Each row is a point on a landscape with many valleys, with its height.
A ball rolls from a point to the lowest of its 2 nearest points, and stops where none of them is lower. Distance is the straight distance between rows; heights are no part of it.
K_391 (h 6.68): [-42  17 -23  42   6  27  18   1 -12  47   5   0 -22 -16 -11 -32 -26 -64
   1  11  27]
K_400 (h 6.12): [-18  11  15  18   3  59   8  14 -27   5  13 -55   1   4  12  17 -16 -37
   0 -10  39]
K_150 (h 4.99): [-12 -39  -3   9  41  -3  17 -33 -29 -22  12 -14   2 -26 -13  -2  36  -6
 -16 -30  16]
K_496 (h 7.46): [-44 -89   4  59  19 -31 -30 -10  -8  40  80   9  12 -26   1 -10 -28 -50
 -69  28   6]
K_719 (h 4.27): [-42 -27 -16  34 -26 -12 -44  17  -1  12  29   5 -10 -12  50 -16 -20  -3
 -14  29  16]
K_575 (h 3.08): [ 20  31 -43  27   7 -21  75 -20  26 -40 -34 -13 -39 -10  52  20 -11   0
   2  11  -8]
K_550 (h 8.24): [ -4  12   5 -54 -32  34  12  23  56 -46 -70  14  40  50   9  32  -4  84
  53  -1   0]
K_132 (h 4.13): [ -6  38 -43  -1 -15  28  34  25  14 -12 -13 -23 -15  12   2 -52   5  -7
   6 -24  -9]
K_725 (h 6.13): [ 38  40  28 -29 -27   7  42  26  27 -18 -71  37   4  35 -19  48  -4  47
  37   9  27]
K_287 (h 6.96): [ -9 -65  18   8  24 -53 -10  10 -13 -37  50  -8 -15 -12  25  17  10 -38
 -39 -15  -4]
K_589 (h 8.14): [  7 -90  61  -9  24 -17 -43   9  -7 -33  51   4  28  28  -2   7  57  15
 -28   6  15]
K_495 (h 2.23): [  5   2   4  16 -17 -21 -17 -17  11 -18 -31  31   9   9  33  16  -3  24
  12  64  -2]
K_513 (h 7.84): [ 14  10   1 -37 -33   2 -37  49  50 -37 -56  38  12  54 -13  11  -2  63
  49  -7  28]
K_907 (h 6.42): [ 12 -37 -11   5   2 -24 -13  -3   5 -13  20  37  14  -8  45  -3  13 -25
 -15  27 -75]
K_352 (h 4.39): [ 20 -15  41 -15  10 -28 -73 -15 -29  39  25   8  33 -10 -51   7  -7  24
  -4  17  13]
K_333 (h 4.90): [ 13   7  11 -35  -6  47  -5  36 -11 -22 -33 -19  -6  33 -69  22 -10  22
  25 -58  27]
K_885 (h 5.50): [-30 -18  -8  15  16 -14 -16   5   2 -13  23 -38 -14 -15   5 -22  15  14
 -10 -24  14]
K_436 (h 6.03): [  3  22   0 -26 -24  -5 -48  33 -21  34  40 -22 -30   5 -14 -23  -2  -2
  -2 -23  -3]
K_307 (h 4.61): [  1 -26  21  -5  47  12  48 -25 -18 -33 -43  -3  -9  -8  -3  22  25 -31
 -18 -24  32]
K_345 (h 7.33): [ 52   0  16  -2   4   5 -19 -46 -59  41  19  30  31 -19  -5  40 -14 -25
 -31  45 -39]
K_170 (h 5.82): [-10  15  35  -1   3  24 -13  34 -12 -10  -6 -19   1  17  30  32  -6  -2
   9  11  41]
K_558 (h 4.89): [-28  -3 -34  44  -2   2  -4  14  -2  24  43 -30 -11 -11  60 -18 -19 -32
 -22   4 -17]
K_778 (h 5.38): [  1  60 -37 -11 -34  24  20   3   2   8  -6   2   0   1 -19 -40 -16   0
  25  29   4]
K_209 (h 4.37): [-24 -11   3  37  26  -1  28 -48   2 -15 -24 -15  -1 -32  33  23 -16   1
  -2  20  24]
K_802 (h 7.35): [-33 -18 -23  45 -26 -59 -38 -14   4  43  28  35 -24 -36 -10 -23 -37 -27
 -24  28  13]
K_254 (h 4.16): [ 24  55 -11 -38   2  38  34  38   6  -8 -21 -52 -18  22 -32  14 -10  36
  13 -58   5]
K_288 (h 3.03): [ 37  58 -19 -12   6  13  50 -14   3   5 -20 -46 -48  -9 -43  -3 -12  -5
  12 -45  14]
K_946 (h 5.69): [-12  33 -15  -7 -37   8  13  14   1  29 -13  35 -10  -3  -9 -30 -14 -62
  14  36 -22]
K_913 (h 7.32): [-47 -60  11 -19  35  34 -28  -7   0 -22  40 -44  59   6 -33 -28  39  42
 -31 -36  -1]
K_631 (h 8.34): [ -8 -89  38  26  13 -57 -61   5  -3  13  51   8  25   2 -35   3  43  11
 -29  20   9]
K_596 (h 4.09): [ 36  61 -14  -5   9  -9  82 -27  22 -45 -34 -16 -40 -12   1  37   9  33
   5   5   2]
K_823 (h 2.64): [ 50  16  -9 -29 -14 -19 -55  -5  -5   9   6  48   0  28 -35 -15   6  23
  33   7 -46]
K_171 (h 4.59): [  9  16 -21  11  20 -26  77 -52   5 -29 -20 -43 -28 -41 -18  28 -11  19
 -10 -25  18]
K_523 (h 4.72): [-37  31 -42  58 -32 -48  15   5  31  38  19   5 -69 -30  29   1 -56 -41
  -5  21  14]
K_791 (h 6.75): [ 17  20  -1  -8   8  40  27  -6 -43  32   6  -5  18 -17 -41 -20  -5 -34
  -9 -27 -17]
K_924 (h 4.06): [-12   0 -28  52 -11 -42  11 -13  25  -1  -5  14 -28 -35  43   7 -53 -22
 -18  48   3]
K_432 (h 0.87): [ 78  28   2 -50 -23 -12 -11   3   6  13 -37  58  12  35 -40  16  -7  45
  52 -16 -32]
K_500 (h 3.89): [-28   9 -27  -9  17  67  21  32 -21  17  -4   5  14  14  -5 -56  30 -55
  -7 -23 -28]
K_709 (h 3.90): [  8  46 -28  22  27 -10  47 -44  -5  16 -12 -63 -42 -31 -24   3  -6 -14
 -28 -49  35]
K_452 (h 5.03): [ 15  37  27  -7  -4  10 -32 -10 -34  36   2  -1   7   6 -51   8 -18  18
  14  10  22]
K_128 (h 7.43): [ -3  20   9 -29 -45  -1 -24  23  56 -15 -73  -4   3   9 -11   0  10  79
  52  14  51]
K_68 (h 4.38): [-12  20 -46  26 -28   0   8 -12  30  11 -14  -4   2 -22  14 -30 -13  24
   2  24  -8]
K_403 (h 6.41): [  2  28   7  23  31  44  38   0 -15  22 -24 -36   4   0 -24  -5 -14 -21
  -1   9  24]
K_344 (h 5.24): [-63 -29 -19  20   2  29 -20  33  16   1  13 -23   3  -4  26 -53  14 -23
  12 -16   9]
K_528 (h 5.42): [ -4  21 -17   5 -14   4  -3 -12 -32  35  51 -23 -18  -6  38 -22 -29 -29
 -50 -13 -47]
K_130 (h 7.07): [ 13   1   3  -3   7  -1   2 -42 -21  22   5   7  12 -35 -14   5 -17 -24
 -18   8 -28]
K_921 (h 3.09): [ -3  10 -39  39 -10 -60  12 -32  13  -8   9   7  -1 -16  23  -4 -12  10
 -13  26 -25]
K_957 (h 6.29): [-52  -6 -18  34  -8 -16  -5   9 -14  44   6  23 -18 -22   3 -41 -14 -73
   7  34 -28]
K_267 (h 3.45): [-34 -30  -7  31  -9 -19 -29   1  27  -7  -6 -10  13  -1  55   7   9  35
   8  45  25]
K_935 (h 2.74): [ 72  44   7 -65   8  21  31  11  10 -19 -51  49   6  57 -28  36   1  77
  66 -33 -27]
K_661 (h 2.85): [-22   6 -40 -15  21  72  21  15  -4 -12 -25 -31  25  21  -3 -40  15   2
  -4 -52  -5]
K_213 (h 5.53): [  2  50   3 -10 -31   4 -33  43 -11  16   1 -14 -25  14 -46  -2 -19  16
  18 -35  32]
K_539 (h 3.47): [ 25 -12  25  -8   4 -14 -19  -7  -2 -14  -8  39  33   6 -10  15  17  23
  29  14   0]
K_955 (h 3.80): [ -4  43 -17  42   9   8  67 -22  30 -13 -50 -35 -14 -32  44  26 -24  15
  -3  11  39]
K_871 (h 7.20): [-19 -73  23  21  35 -21 -17 -16 -14  -5  59   9   6 -34   3 -25  22 -53
 -63  16  -3]
K_530 (h 7.68): [-54 -94  -2   8  55  11   1 -34   7 -17  38 -53  40 -20  -6 -21  49   9
 -42 -28  10]
K_154 (h 6.94): [-21 -41   9 -38  25   5 -38 -22 -21   1  40 -46  24 -25 -38   4  15  38
 -20 -43  -8]
K_499 (h 5.48): [ 12   8  43   2  12  -5  24  12  12 -42 -15  -9 -10  20  62  54  -2 -12
   6   9  14]
K_865 (h 6.99): [ -5  36  37 -11 -14   6   1  12  39 -32 -43 -21   9  -7   3  30  -2  54
  41   0  81]
K_771 (h 5.04): [ 26  35  25  -9 -15 -10  53   9  36 -42 -43   6 -21  21  50  41  15  16
  27  -9 -16]
K_56 (h 6.74): [ -9 -73   5  10  10 -14  11 -14 -17 -27  18  -4  17  -8  45 -11  16 -27
 -24 -10 -36]
K_741 (h 4.36): [ 25   8   6 -21  -9 -22   6   8  -2   7 -13  45 -13  37  13   5  10 -30
  24  17 -45]
K_545 (h 5.60): [ 50  48  31 -15 -32  -4  16  34  53 -21 -58  34  -9  32  28  36  -5  18
  58  25 -14]
K_384 (h 6.59): [  1  44  39 -35  -1  24  30  38  36 -35 -74  -6   1  41 -13  41   5  52
  47 -38  63]
K_796 (h 5.41): [-22  49 -46  33 -35  -8   7   7   8  54  49 -10 -68 -11  16 -26 -42 -11
 -18 -12   2]
K_953 (h 3.70): [ 34 -16   9 -15  -9 -31 -78 -23 -20  44  30  54  26   5 -33 -13   9  16
  -7  19 -34]
K_809 (h 7.00): [-53 -16  -5  45   6 -14  -4 -16  -5  49  19   1 -24 -30  -1 -23 -26 -17
 -13  18  57]
K_629 (h 5.97): [ 11   0 -18 -17 -15 -15 -10   5 -12 -25  37 -14  -2   2  56  -2  -3 -16
 -28 -11 -65]
K_50 (h 8.69): [  7  13  -7 -30 -21  21  12   6  41 -43 -61  45  23  36  14 -24  14  61
  54  11 -34]
K_873 (h 7.65): [ 58 -54  41 -52  14   3 -38 -15 -46  18  36  38  60 -23 -36  22  16 -15
 -73   2 -45]
K_962 (h 4.20): [ 18 -17  35   1  36  -5  25 -27 -25 -37 -28  42  14   3  13  16  34  -9
   9  17  27]
K_423 (h 3.66): [ 67  29 -13 -34 -22 -11 -15  17  -6  47   1  43 -19  15 -33   7  -8 -32
  25  10 -65]
K_622 (h 5.00): [ 12  10 -16 -10 -35   8   2  11 -18   3  14  37 -11   7  16 -18  15 -77
   7  12 -75]
K_548 (h 6.50): [ -5   7  -6 -33  -8  -9 -51   6  -9  12  47 -27   5  -6 -24 -21   9  56
  -1 -49  -1]
K_27 (h 7.94): [-36 -89  29   8  47  -3 -20  -5  -2 -43  38 -37  37  20  16   4  49   8
 -21  -1  18]
K_722 (h 4.60): [-56 -26  -4  -5  19  68 -10  32  -8  16  18  -3  22  21 -34 -45  14 -40
   8 -14  11]
K_735 (h 7.49): [ 31 -43  49 -11  12 -15 -35 -21 -54  26  46  34  26  -7 -17  41  18 -38
 -34  32 -18]

Where does a ball stop that starts at each point below?
K_287 => K_495
K_550 => K_771
K_50 => K_771

Call two points neighbours if one is among the 2 nearest of the other. Go from one point of each pair to the other, from neighbour to neighbour, staying as low as possible. Name the highest point that can't be avoided.
K_288 and K_575 => K_171
K_771 and K_432 => K_725
K_432 and K_575 => K_213
K_921 and K_661 => K_778
